Points, in no order, along strands that fork, close into loops and pass close to each other.
In the rows, zero is written as 100.
Two points are linked if the straight distance between their rows is under 95.4. Some points are linked to none.
<929>: 116 90 94 58 138 76 106 65 102 104 111 112 74 74 96 112 116 86 104 78
 127 66 79 103 84 76 112 113 78 114 105 110 98 120 86 134 102 79 98 108
 111
<450>: 87 136 109 128 88 112 93 109 99 112 105 97 95 138 77 100 77 140 88 127
 82 121 123 110 105 112 87 80 142 92 94 75 97 93 106 64 106 108 98 103
 112
<715>: 117 121 103 97 79 77 77 79 104 103 102 91 89 117 93 99 86 63 95 94 102
 93 108 74 110 85 136 100 106 123 85 126 109 105 108 106 89 85 124 70 86
<383>: 65 143 125 99 109 137 95 147 64 97 81 109 119 113 98 137 103 132 88 95
 98 149 112 121 95 110 118 85 85 133 94 84 95 89 110 62 121 113 109 120
 98
<1216>: 120 61 99 95 144 104 102 83 118 66 97 106 88 82 111 132 113 78 98 92 127
 82 97 101 55 86 102 102 84 124 100 119 95 82 90 143 88 96 64 131 128
<124>: 59 117 118 101 113 81 64 107 133 118 109 113 65 113 121 119 73 96 107 98
 81 78 105 88 136 91 91 112 100 106 104 133 105 75 96 123 116 105 86 110
 92
<1204>: 84 99 83 130 77 131 107 127 94 97 84 110 109 106 134 163 97 106 105 121
 104 131 122 120 74 85 106 95 84 141 97 95 92 76 81 114 107 92 93 131
 105
<579>: 96 107 114 80 96 85 75 61 94 98 108 100 69 111 103 108 103 91 101 95 110
 87 80 86 78 81 103 98 114 118 90 101 103 115 86 84 113 103 97 105 92
<979>: 98 92 94 110 70 111 89 85 114 96 97 111 90 111 109 117 94 122 93 132 73
 89 112 141 89 92 99 94 91 109 111 98 97 83 102 116 123 87 68 105 116
<1194>: 101 98 99 99 93 96 94 91 89 116 93 99 92 114 90 103 84 128 82 108 99 109
 108 82 82 124 113 100 116 84 97 88 113 112 99 53 114 108 82 92 86
<1546>: 104 81 96 109 137 116 126 95 138 82 93 103 93 81 105 116 130 106 91 87
 118 108 95 89 93 115 95 92 91 92 114 113 91 90 109 115 138 87 84 118
 127
<89>: 77 81 111 119 81 119 91 109 74 94 82 101 99 88 109 135 75 95 101 104 112
 122 110 93 53 90 117 104 99 123 57 70 100 107 79 81 81 140 81 117 71
<362>: 114 50 100 113 125 103 105 110 112 87 88 115 94 96 143 142 94 91 116 104
 124 72 107 86 55 81 101 105 77 108 119 115 82 62 78 144 80 95 58 136
 130
<1572>: 142 103 91 89 74 70 117 81 94 108 111 104 127 117 79 51 119 80 81 106 92
 100 85 108 146 106 101 102 80 84 107 100 107 121 120 121 81 71 129 55
 97
<176>: 131 100 101 65 122 77 116 99 94 114 92 105 127 98 78 69 144 139 55 73
 119 104 89 108 125 91 94 98 70 83 104 80 123 142 115 104 120 78 113 53
 99
<85>: 105 77 101 99 106 121 103 137 126 71 125 81 118 93 120 100 135 85 102 93
 103 109 88 84 88 113 67 88 107 120 140 145 75 66 115 128 133 94 103 164
 109
<1273>: 133 84 100 86 92 80 101 92 45 121 110 108 149 117 75 75 118 122 70 91
 107 114 63 83 107 127 98 116 87 106 102 105 90 131 124 75 113 84 121 58
 86
<424>: 111 53 75 104 80 106 109 83 65 81 67 112 127 80 95 101 86 114 87 106 105
 92 110 131 88 117 117 126 69 100 105 86 63 98 112 82 102 98 89 64 98
<1183>: 128 96 102 58 109 72 122 85 77 121 108 105 137 98 75 57 133 155 74 88 85
 109 83 119 133 109 85 100 68 68 125 79 105 138 122 115 103 77 122 51 97
<681>: 111 89 93 105 95 106 83 115 20 115 83 105 134 116 86 83 79 137 97 109 87
 94 96 122 103 144 112 92 101 94 116 99 66 105 114 26 91 96 130 85 97
<585>: 121 119 110 106 108 102 126 100 146 92 105 103 104 92 96 58 127 93 95 92
 83 75 123 147 145 101 100 86 112 51 122 82 127 84 94 156 45 88 112 77
 123
<1104>: 88 132 101 91 137 97 101 91 156 100 110 115 93 114 104 106 71 103 128
 122 89 67 104 98 126 92 72 120 116 82 130 100 69 70 87 95 84 100 103 96
 130
<937>: 68 93 98 112 98 137 85 119 96 92 78 109 101 79 103 137 101 113 71 91 101
 126 115 116 84 105 105 114 89 136 80 98 103 101 106 97 134 123 77 111
 87
<788>: 94 93 110 108 87 107 85 81 81 101 86 100 84 106 100 123 86 106 95 104
 110 110 100 85 61 102 116 101 113 113 78 90 103 111 87 65 110 116 84
 111 79
<1381>: 81 110 94 117 87 91 129 99 118 107 104 112 86 124 117 85 62 129 126 125
 89 95 132 86 107 100 86 109 123 66 108 66 95 89 86 78 109 94 74 92 119
<252>: 113 99 88 78 158 100 116 102 150 105 106 105 89 88 96 100 125 89 108 90
 97 82 109 88 131 104 93 83 103 72 140 115 99 96 108 139 96 82 125 105
 138
<867>: 67 115 115 69 149 74 91 101 118 123 110 109 62 86 116 107 87 104 135 92
 96 78 80 69 117 112 75 114 119 75 103 116 96 104 87 88 112 124 103 119
 91
<201>: 130 91 111 72 118 75 117 90 70 116 103 107 140 113 71 86 133 138 52 77
 132 110 71 89 101 106 93 114 85 99 101 81 112 141 109 87 122 83 108 66
 86
<680>: 94 45 82 99 86 106 87 135 49 101 86 98 130 79 95 90 64 85 103 105 116 97
 119 105 61 105 125 113 87 110 66 90 71 106 101 48 46 136 107 77 65
<153>: 117 102 98 110 87 98 96 80 61 103 64 71 111 91 102 124 72 109 110 98 112
 121 111 73 48 106 145 113 82 140 68 127 89 108 103 98 89 73 101 80 80
<1034>: 111 51 84 115 79 93 100 85 76 89 69 90 102 80 109 126 76 88 102 116 107
 96 109 114 55 97 120 115 74 141 61 107 67 82 105 115 79 96 81 80 86
<217>: 95 134 114 119 89 114 92 104 87 107 70 88 110 127 88 145 74 105 124 106
 99 138 132 62 82 103 143 89 94 124 79 119 99 105 94 73 92 96 113 104 87
<60>: 130 96 77 106 79 95 76 86 67 101 81 96 122 116 82 86 102 106 94 106 87
 102 102 114 111 118 129 99 80 115 99 123 82 106 132 80 114 78 128 61
 100
<1568>: 81 84 119 118 102 128 129 102 117 62 96 73 110 71 115 114 117 98 101 87
 120 128 81 81 96 118 85 106 94 121 97 124 70 97 108 107 144 105 99 144
 81
<168>: 74 85 100 112 91 117 125 99 119 96 104 128 75 80 111 103 89 113 95 119
 104 98 105 126 82 95 75 107 102 83 93 52 77 89 94 104 110 105 55 107
 116
<685>: 96 49 90 106 86 99 99 117 76 94 100 105 118 89 97 93 71 90 92 108 126
 103 126 86 54 85 129 125 84 87 61 64 95 107 95 70 58 139 93 79 65
<186>: 94 111 96 112 98 98 123 80 138 95 101 114 93 125 108 101 69 119 113 128
 77 83 130 99 127 94 83 105 113 83 129 92 85 77 89 104 101 84 83 92 136
<487>: 48 126 125 104 81 114 80 129 118 83 132 76 102 104 104 86 96 59 108 72
 77 101 73 86 150 91 73 115 138 115 105 112 89 79 109 98 105 133 142 116
 69
<182>: 65 96 100 126 92 144 104 121 90 80 86 95 104 68 113 131 108 104 91 83
 102 149 100 96 95 118 88 111 89 132 81 107 86 92 106 102 142 114 93 138
 76
<667>: 114 96 92 96 85 108 63 95 57 124 120 73 92 115 80 93 95 107 92 102 78 96
 84 120 68 118 122 74 119 114 94 101 133 105 105 38 105 130 97 111 75
<1172>: 89 126 106 91 92 104 93 105 146 99 121 107 75 93 99 76 134 94 96 109 88
 82 94 135 125 73 88 78 103 80 112 108 117 98 104 135 106 92 99 110 136
<305>: 140 107 102 87 79 63 109 89 72 121 119 104 133 127 74 64 121 83 76 96
 110 113 70 76 122 106 105 107 90 108 95 104 106 134 122 99 94 79 127 58
 84
<709>: 81 140 110 117 62 99 59 103 109 105 115 96 93 142 82 97 73 85 101 107 71
 99 114 124 116 87 116 83 128 123 91 94 118 100 109 91 94 106 117 103 86
<1132>: 96 141 118 110 119 108 92 102 145 82 109 107 106 100 104 91 110 49 99 88
 119 71 84 99 137 82 86 111 124 92 111 92 91 73 98 95 76 116 139 86 114
<983>: 65 82 128 115 103 119 116 94 90 82 98 83 86 76 119 113 103 93 128 87 115
 111 68 56 84 107 73 107 114 87 85 103 81 102 79 69 117 127 95 146 75
<70>: 83 104 102 54 152 71 100 88 95 135 125 104 62 92 99 104 100 104 122 94
 105 80 80 66 98 109 79 106 130 69 105 102 130 119 74 85 100 109 103 119
 84
<1000>: 99 131 105 113 60 109 95 122 138 92 105 96 97 105 90 67 130 91 71 111 90
 96 113 146 136 76 99 74 105 78 100 107 137 90 118 131 92 102 103 98 132
<64>: 126 92 82 69 160 93 130 139 140 107 100 93 100 75 94 82 141 73 120 72
 133 77 89 94 137 91 90 71 97 75 133 115 119 121 111 134 87 89 139 116
 137
<608>: 150 87 79 78 117 75 121 76 111 93 101 103 118 116 87 89 131 96 82 97 102
 99 106 87 111 100 121 92 81 86 136 113 118 109 115 138 100 71 109 74
 125
<179>: 66 136 121 128 101 136 90 111 91 73 79 78 111 107 125 145 97 90 146 96
 96 135 90 61 90 82 108 95 99 146 88 136 77 95 80 105 105 104 131 135 97
<242>: 124 132 112 91 124 73 129 69 110 108 121 103 108 121 71 57 102 148 85
 118 77 112 102 104 129 110 65 87 124 52 114 59 93 108 94 116 65 83 110
 65 111
<1063>: 61 115 129 85 135 80 68 99 118 117 100 111 58 90 128 123 86 97 126 88 98
 78 80 70 123 89 87 118 93 101 98 136 85 83 93 108 117 123 91 119 88
<563>: 77 114 110 104 76 126 65 115 89 105 90 104 103 101 83 102 105 143 64 102
 83 104 109 149 98 104 115 92 101 115 100 88 98 110 119 80 131 108 89 89
 102
<1396>: 110 104 94 104 78 90 85 87 75 107 90 90 125 117 77 59 77 144 95 112 60
 98 118 122 124 135 97 103 106 76 115 96 91 101 115 65 108 99 105 54 101
<1531>: 83 94 84 123 58 115 92 108 100 109 89 110 92 112 131 149 79 115 99 130
 82 101 117 137 84 81 98 95 93 136 100 93 90 77 88 113 116 89 81 121 99
<255>: 82 120 105 128 77 124 104 135 88 121 79 103 115 119 108 141 67 120 124
 108 96 130 138 72 83 109 136 96 91 100 81 98 108 105 94 57 101 112 99
 110 87
<782>: 91 102 103 87 118 103 76 139 146 100 122 108 92 96 122 104 123 63 107 90
 89 75 96 93 130 87 74 96 100 95 126 145 102 65 116 142 109 111 113 123
 121
<1408>: 96 92 99 103 91 110 123 76 100 97 92 115 90 89 94 95 99 139 78 117 101
 99 108 131 85 108 95 107 98 75 102 54 82 102 101 87 113 98 65 83 118
<476>: 112 132 119 96 143 81 114 93 107 117 131 90 86 119 73 64 124 137 86 105
 101 112 83 93 120 108 47 71 148 48 92 68 110 109 95 90 83 93 113 83 110
<774>: 120 108 103 93 82 91 84 68 86 91 102 103 95 106 81 87 123 97 82 96 113
 95 84 117 83 89 114 90 96 119 82 88 101 126 104 84 121 92 106 90 99
<203>: 143 69 97 97 127 104 84 93 111 68 107 109 101 104 101 104 137 84 95 87
 121 77 99 117 49 89 109 85 97 121 114 109 109 94 102 139 101 90 68 131
 133
<566>: 125 117 103 68 116 69 129 68 89 120 113 103 113 107 73 67 118 165 80 103
 82 114 93 111 120 114 73 95 98 54 120 63 98 126 108 110 93 82 108 64
 106
<1370>: 123 76 86 100 88 107 90 83 80 87 72 99 119 99 90 100 108 126 76 104 94
 88 115 129 96 118 127 105 76 103 117 114 89 99 121 92 127 91 97 68 109
<1297>: 109 86 83 117 66 87 137 80 91 100 103 107 108 116 122 84 65 132 120 114
 98 101 131 89 97 98 112 116 91 62 118 55 87 96 93 77 112 90 85 74 116
<557>: 95 102 90 80 144 88 145 71 120 105 100 119 80 86 97 109 106 119 106 98
 122 97 81 82 104 107 85 101 102 72 127 79 78 116 89 100 106 76 97 108
 123
<581>: 122 106 89 93 81 69 93 76 91 113 117 108 124 113 72 40 94 88 101 99 57
 98 99 110 148 132 93 111 96 77 104 92 115 109 115 105 79 83 121 44 79
<530>: 100 102 97 71 137 72 146 71 95 125 115 117 92 109 85 98 108 131 97 109
 115 109 84 73 98 115 74 103 124 61 125 69 108 127 87 90 98 81 92 100
 102
<1014>: 87 84 111 68 143 85 102 66 103 94 102 120 60 66 91 127 101 83 100 81 121
 70 83 106 85 81 91 118 86 114 82 93 86 115 74 121 99 110 79 122 99
<881>: 123 73 65 105 85 95 102 103 40 132 111 93 130 111 103 67 66 120 111 116
 69 110 98 80 100 149 104 114 104 76 124 106 112 95 106 40 96 108 90 68
 80
<1017>: 103 108 104 82 116 84 91 106 131 94 97 101 71 89 113 102 127 59 101 74
 120 78 95 79 122 75 116 96 93 103 94 135 132 109 103 136 119 105 106 96
 119
<1386>: 113 141 107 59 127 71 124 93 123 117 115 113 100 101 87 72 121 76 103 95
 131 78 74 97 138 66 78 96 110 77 117 80 111 126 85 105 64 89 142 85 115
<1538>: 125 94 104 86 126 101 118 153 150 92 104 101 106 92 94 60 153 65 111 76
 115 80 97 100 126 100 78 61 109 66 130 113 116 98 114 137 80 101 115
 127 151
<1007>: 145 87 92 96 122 97 105 106 135 86 93 103 118 125 85 81 140 94 78 87 100
 96 128 87 107 108 109 70 94 72 134 108 127 92 119 135 102 89 103 94 143
<1503>: 99 139 119 108 91 91 139 108 141 103 92 97 90 81 93 50 119 107 92 88 91
 89 106 161 151 97 88 91 113 53 82 75 138 100 93 135 37 98 99 67 99
<689>: 85 131 124 129 106 123 96 89 77 80 64 79 103 100 112 138 86 104 135 99
 119 139 100 50 62 92 122 95 102 126 74 117 88 118 77 89 90 96 112 125
 96
<1152>: 60 117 115 137 86 137 104 130 72 80 75 83 113 76 139 153 91 91 146 96 98
 149 92 75 83 91 99 103 78 140 79 111 80 97 71 118 99 104 109 148 75
<264>: 67 89 99 138 99 137 102 134 75 73 77 83 114 64 142 152 94 78 118 98 108
 148 105 94 83 84 91 115 72 146 63 111 88 88 71 147 87 118 95 148 73
<828>: 107 43 71 105 87 113 99 110 19 121 106 115 136 83 109 67 75 113 104 96
 94 93 87 103 90 141 99 128 101 75 123 91 92 97 103 39 84 110 95 67 81
<229>: 98 120 96 114 55 85 66 87 124 96 111 98 92 129 86 73 83 83 107 122 61 71
 112 139 128 92 113 91 104 108 93 110 107 94 115 112 94 89 109 86 98
<1169>: 121 109 98 91 85 85 70 94 79 122 135 70 90 123 69 54 106 107 81 107 79
 89 80 118 98 110 102 74 124 88 90 97 149 115 104 50 98 115 103 95 83
<307>: 85 136 106 116 56 117 99 131 116 82 91 93 91 106 101 84 121 55 81 100
 106 104 95 129 144 64 99 80 112 110 98 111 142 94 110 122 98 120 113
 117 129
<125>: 108 81 89 115 71 83 91 85 99 117 75 94 89 116 118 130 61 110 113 109 76
 90 134 87 101 104 132 111 80 111 91 131 98 87 103 103 112 86 80 81 91
<876>: 129 82 91 95 157 100 117 95 127 77 100 98 101 85 101 104 146 84 96 61
 139 104 91 86 87 103 106 94 85 101 102 123 121 110 106 128 134 86 91
 111 123
<1574>: 78 112 92 137 84 141 119 122 111 92 96 102 107 105 126 138 99 107 106
 124 105 137 110 100 97 94 83 91 102 126 109 107 72 71 99 98 127 87 110
 141 113
<536>: 107 62 86 87 120 87 120 74 96 73 79 103 103 74 79 119 89 86 79 97 135
 109 110 97 69 86 106 135 71 122 61 100 88 109 96 114 85 112 63 84 94
<429>: 103 75 83 124 70 110 91 132 66 134 106 91 111 105 125 99 57 122 121 102
 88 88 132 91 61 113 145 107 89 78 91 83 118 98 93 45 91 126 80 97 65
<955>: 45 122 112 110 84 107 78 124 115 100 120 82 93 103 118 112 72 91 114 93
 75 113 84 73 134 104 58 114 128 114 109 129 79 70 99 94 120 116 120 140
 68
<4>: 105 54 81 90 87 103 95 92 40 102 83 118 125 79 84 77 89 118 83 98 99 89
 88 119 88 133 95 127 91 86 109 87 71 111 108 53 93 102 91 65 86
<345>: 98 73 80 88 132 89 153 74 108 95 91 129 92 69 99 120 96 111 89 93 127
 103 100 87 89 109 108 123 76 74 107 67 89 113 92 112 100 87 71 99 111
<249>: 97 102 94 108 78 88 91 87 108 117 85 104 92 124 98 111 62 115 101 108 77
 101 132 76 109 113 119 109 106 96 97 108 109 102 99 80 111 97 83 83 87
<220>: 84 82 109 113 115 125 79 92 90 64 89 88 88 86 126 141 110 75 99 93 108
 112 94 114 63 62 94 110 98 171 70 114 92 87 78 147 96 124 87 128 100
<703>: 102 93 104 109 120 121 124 115 144 87 111 91 96 87 93 98 137 106 88 94
 100 114 92 99 116 118 72 71 107 90 121 116 80 81 124 124 140 82 97 116
 132
<443>: 92 104 108 107 90 125 75 86 88 69 99 92 86 103 116 126 124 77 97 95 104
 105 87 132 68 58 111 89 103 170 81 98 102 100 93 127 119 111 102 124
 106
<245>: 120 77 72 100 79 96 70 86 33 134 103 96 105 99 92 94 83 93 110 92 85 113
 77 82 61 132 106 109 99 120 81 117 88 101 114 58 92 88 101 79 73
<3>: 69 133 115 100 111 80 67 101 144 106 114 115 77 115 99 93 77 78 106 96
 77 64 112 99 141 93 95 116 121 97 98 110 117 85 94 119 94 106 102 92 89
<331>: 134 90 104 107 125 105 96 132 148 87 112 110 114 121 92 70 146 79 92 82
 101 94 115 80 107 109 87 64 114 78 138 111 108 85 118 137 97 91 105 123
 153
<767>: 133 84 77 98 81 79 136 59 91 95 87 102 120 116 99 98 75 119 104 114 86
 107 124 86 120 112 109 113 76 78 140 92 89 88 104 101 111 77 93 67 121
<1393>: 86 118 99 53 155 73 105 99 109 139 129 96 67 96 83 77 112 110 115 89 95
 89 93 85 120 111 68 85 141 64 103 87 146 133 88 94 97 101 112 103 83
<30>: 96 93 86 121 91 137 114 130 115 81 113 88 110 96 124 122 115 100 97 112
 100 130 99 98 97 106 66 87 107 123 128 129 70 60 108 118 135 79 105 159
 111
<917>: 126 110 94 104 88 92 80 80 89 91 85 70 97 103 106 113 94 89 100 94 110
 108 115 78 71 90 149 100 90 142 76 147 100 104 115 119 103 72 116 80 95
<1573>: 107 120 103 67 70 62 89 87 104 119 110 99 78 102 80 53 110 80 97 95 98
 81 82 114 126 88 103 87 104 84 84 92 140 135 102 90 94 99 103 81 85
<672>: 68 124 106 123 73 119 91 109 91 110 109 104 87 130 109 125 77 119 111
 131 90 120 105 107 80 97 89 80 134 113 93 75 99 93 91 63 111 111 96 132
 101
<1368>: 113 95 81 88 83 65 95 72 85 114 99 102 115 114 80 55 71 119 118 110 43
 98 109 102 132 142 92 115 96 77 113 96 102 99 109 91 106 91 95 54 90
<191>: 101 96 107 119 81 110 99 116 56 105 59 77 125 76 109 132 63 106 126 99
 114 119 125 87 38 106 152 108 71 128 50 96 87 110 89 87 66 96 99 87 69
<922>: 68 89 136 112 87 121 122 101 100 63 91 68 110 68 128 118 98 95 133 94
 115 109 66 57 92 102 85 117 93 109 97 128 58 104 91 95 126 118 101 144
 67
<1118>: 76 99 107 97 105 122 77 102 121 86 114 111 72 85 129 122 123 88 99 98 98
 94 77 112 100 77 74 98 98 125 112 120 90 78 99 129 133 102 92 138 116
<133>: 102 122 114 95 81 101 78 90 102 103 104 97 89 108 74 78 121 128 68 97
 102 102 97 128 104 97 99 85 106 95 85 80 111 124 114 78 127 102 104 87
 107
<1048>: 117 109 84 55 82 50 110 85 97 128 113 108 82 85 90 60 114 74 121 98 94
 70 76 123 132 91 108 100 79 82 96 106 121 143 105 126 90 76 111 82 92
<66>: 91 129 109 103 80 77 81 97 139 94 115 109 88 110 92 69 84 72 102 106 74
 50 109 132 144 92 107 108 116 88 98 94 126 92 97 127 73 95 103 77 92
<693>: 95 119 96 112 76 95 62 110 88 123 116 80 95 143 76 94 62 104 109 115 57
 99 109 115 87 113 119 70 128 118 93 102 126 95 111 56 95 122 101 113 77
<1237>: 115 95 99 84 111 80 116 69 83 121 115 99 92 124 88 96 100 119 84 117 109
 110 93 67 89 121 91 105 126 70 108 87 121 112 87 66 103 94 91 94 87
<555>: 99 138 122 125 111 102 95 100 107 108 121 88 87 134 76 79 96 135 80 123
 89 114 99 100 112 112 64 72 159 69 92 73 100 92 98 71 96 107 104 96 117
<1085>: 129 96 82 53 116 68 109 76 101 116 116 111 79 84 96 90 126 84 115 97 103
 59 84 119 106 82 123 97 74 91 120 112 110 133 99 144 96 71 111 101 115
<543>: 96 136 99 118 80 126 84 131 106 76 105 94 101 129 110 111 123 56 95 101
 105 116 113 113 117 63 119 73 111 141 103 119 121 86 114 128 106 107
 136 125 123
<660>: 63 126 114 96 86 132 98 160 70 124 80 108 124 116 103 135 70 138 105 99
 93 125 131 112 83 115 135 90 93 111 102 83 102 94 101 40 101 119 96 113
 84
<227>: 79 94 112 133 84 120 90 148 83 100 81 93 135 76 116 139 76 95 130 103
 119 122 143 95 51 76 147 108 56 118 43 72 94 111 77 114 61 116 107 89
 71
<49>: 117 107 93 108 79 98 75 99 52 119 98 87 121 132 76 75 81 141 94 125 75
 98 102 125 102 135 105 87 113 87 105 91 86 103 119 37 98 101 121 82 99
<1129>: 128 106 85 98 69 77 74 95 55 133 120 97 116 121 74 55 101 66 97 93 88
 109 74 80 110 118 104 99 107 109 83 115 108 119 124 73 86 89 127 68 78
<1276>: 137 70 74 84 100 77 131 58 83 93 89 103 115 101 95 110 101 110 95 102 97
 103 102 81 91 112 123 117 67 95 132 112 93 95 110 123 110 69 86 73 114
<964>: 124 91 85 101 70 86 81 74 114 94 101 100 94 122 96 92 99 100 107 125 63
 76 116 128 110 98 112 89 85 97 113 121 97 86 116 121 109 78 100 85 115
<1478>: 87 79 103 115 111 115 86 114 118 96 98 114 81 91 151 145 102 96 109 115
 105 81 92 100 87 78 78 107 86 119 119 124 80 56 82 128 107 95 74 141
 115
<441>: 111 54 79 98 83 98 85 93 37 110 87 96 109 80 85 100 73 86 101 101 105
 107 90 98 50 124 106 119 96 122 65 98 76 103 102 59 69 113 87 81 64
<940>: 62 99 107 142 72 135 88 159 85 114 90 113 120 76 133 146 76 100 123 90
 107 132 131 87 78 88 121 114 60 110 56 72 103 104 77 104 91 115 100 119
 64
<1373>: 67 85 112 118 101 119 126 94 115 87 97 115 79 74 117 115 95 96 105 102
 121 109 87 89 83 101 73 106 107 95 89 80 72 92 92 89 121 108 78 127 98
<1553>: 99 96 103 103 131 114 120 122 162 95 115 94 99 92 94 96 120 93 105 95 79
 95 111 93 141 122 69 80 118 72 135 123 80 65 118 138 110 83 106 105 125
<1449>: 72 90 112 95 97 133 82 127 73 91 70 109 117 85 88 118 92 129 61 92 106
 100 117 140 84 112 125 108 98 127 93 93 90 111 108 69 114 127 86 94 83
<1439>: 101 78 92 127 94 117 102 118 84 124 118 89 90 93 126 103 74 111 107 111
 108 106 114 70 61 109 130 106 102 59 87 81 143 98 77 50 90 129 73 107
 73
<1540>: 94 68 106 104 95 94 100 78 91 81 75 97 84 80 100 126 73 82 91 104 125
 106 107 94 56 76 108 119 84 131 48 91 84 101 84 109 75 122 69 100 81
<896>: 64 78 116 125 109 122 89 102 89 74 77 90 93 73 138 143 89 80 108 95 117
 120 88 87 75 61 79 115 83 153 61 113 76 86 64 145 77 132 82 132 87
<1015>: 128 107 95 81 137 99 124 106 145 104 105 105 97 90 89 72 134 90 101 91
 89 78 122 118 139 97 97 77 104 52 135 93 127 106 104 156 58 83 124 91
 134
<1565>: 119 69 93 77 169 96 110 112 128 90 108 104 92 73 105 106 144 77 120 57
 128 79 85 91 87 104 99 89 88 97 118 130 111 105 107 143 121 96 96 142
 131
<934>: 135 141 105 70 110 83 126 98 122 97 105 110 113 94 93 78 114 56 94 105
 139 64 69 116 138 63 94 112 96 85 129 87 106 105 84 111 37 93 129 78
 122
<653>: 127 86 88 85 106 96 137 59 104 92 94 107 102 84 87 89 106 140 86 114 87
 99 98 133 96 109 98 99 73 69 137 67 82 101 100 113 104 80 74 87 131
<775>: 68 129 107 90 103 115 90 113 141 92 130 103 73 84 107 87 119 98 104 102
 82 94 77 123 128 85 56 85 117 96 116 109 86 86 105 124 127 89 101 122
 123
<544>: 120 142 111 92 113 105 117 110 128 85 85 102 110 81 109 92 119 39 96 89
 139 62 66 121 138 74 82 116 106 86 119 82 105 78 84 96 49 120 124 79
 129
<808>: 124 80 114 93 125 111 104 140 133 62 125 72 130 103 119 72 146 67 118 66
 127 103 77 79 92 107 87 81 109 115 130 145 95 90 123 124 127 107 107
 154 118
<904>: 73 120 92 112 78 124 62 112 96 85 110 101 83 108 125 127 118 82 95 99 86
 119 92 117 101 63 98 88 102 155 104 115 112 86 100 125 132 104 116 135
 105
<670>: 47 122 102 125 80 109 86 127 108 111 116 104 78 114 126 115 64 113 121
 119 81 116 95 90 104 96 59 103 135 108 102 98 96 77 86 79 118 107 87
 140 87
<526>: 119 102 95 90 71 77 66 73 63 124 110 85 85 114 89 87 84 81 104 91 90 100
 84 69 76 104 124 98 111 127 76 125 102 114 115 77 92 83 112 84 71
<324>: 106 118 94 73 119 69 105 67 125 108 108 114 87 114 85 87 95 99 100 110
 89 83 103 91 128 101 98 103 110 82 119 94 104 116 94 113 90 79 108 74
 100
<343>: 104 59 93 110 93 105 114 97 72 109 117 105 98 89 109 99 83 95 92 112 126
 103 111 72 53 105 121 122 99 63 79 62 118 102 83 64 74 125 77 96 69
<822>: 106 63 95 122 73 101 97 95 89 98 68 98 93 96 126 144 79 103 103 111 99
 92 126 102 69 94 133 112 68 123 80 116 90 82 101 121 107 94 69 94 90
<1087>: 93 136 103 60 127 60 108 105 117 131 126 102 79 98 75 50 112 100 116 97
 91 72 95 118 134 94 76 92 136 64 96 73 150 138 85 109 62 97 118 93 81
<1218>: 94 69 92 78 135 90 131 79 100 86 86 116 99 69 70 115 101 94 75 83 140
 112 103 85 80 101 90 132 83 98 69 75 101 122 85 95 95 116 68 97 91
<1516>: 113 50 77 106 111 113 119 99 93 63 65 104 130 83 92 115 92 103 69 107
 131 100 128 123 74 99 124 127 71 110 94 93 86 95 109 104 97 119 72 73
 107
<1467>: 81 119 116 124 107 116 97 92 127 80 96 94 96 111 102 113 105 88 106 96
 110 121 94 66 118 99 89 90 118 117 96 125 81 96 103 90 124 105 130 120
 104
<582>: 108 127 110 80 96 73 88 98 108 117 131 85 84 119 70 44 111 92 90 100 90
 87 87 108 124 97 84 80 136 69 85 81 156 119 92 78 79 106 107 86 85
<1259>: 67 135 126 111 94 115 96 125 130 78 111 90 100 95 109 82 111 46 105 72
 108 83 72 101 158 84 77 112 133 101 101 98 99 79 105 98 93 134 137 101
 95

A fork is a point with three links, a tip a point with one. Leave the first point through the second and follow the links. Name the first fork or tip that comes.
<672> / <670> => <1386>
<670> / <672> => <305>
<168> / <1373> => <788>
<896> / <264> => <383>
<186> / <1381> => <252>
<1393> / <70> => <229>
<252> / <64> => <1104>
<182> / <1568> => <653>
<383> / <660> => <904>

A piece is all that can be reached along the links. How many separate loops has the piece of each point below (a circle has one, a figure eight two, a Y none), and how many tips (points with one link)?
<220> => loops 1, tips 2
<937> => loops 2, tips 3
<1204> => loops 1, tips 2
<1565> => loops 0, tips 3
<1386> => loops 0, tips 4

A tip is a point with one link. Name the tips that can be reached along the links from each point below, in the order of the rows.
<1172> => <383>, <203>
<693> => <1014>, <808>
<1183> => <681>, <1386>, <429>, <940>
<168> => <60>, <881>, <653>
<186> => <1104>, <1503>, <1565>
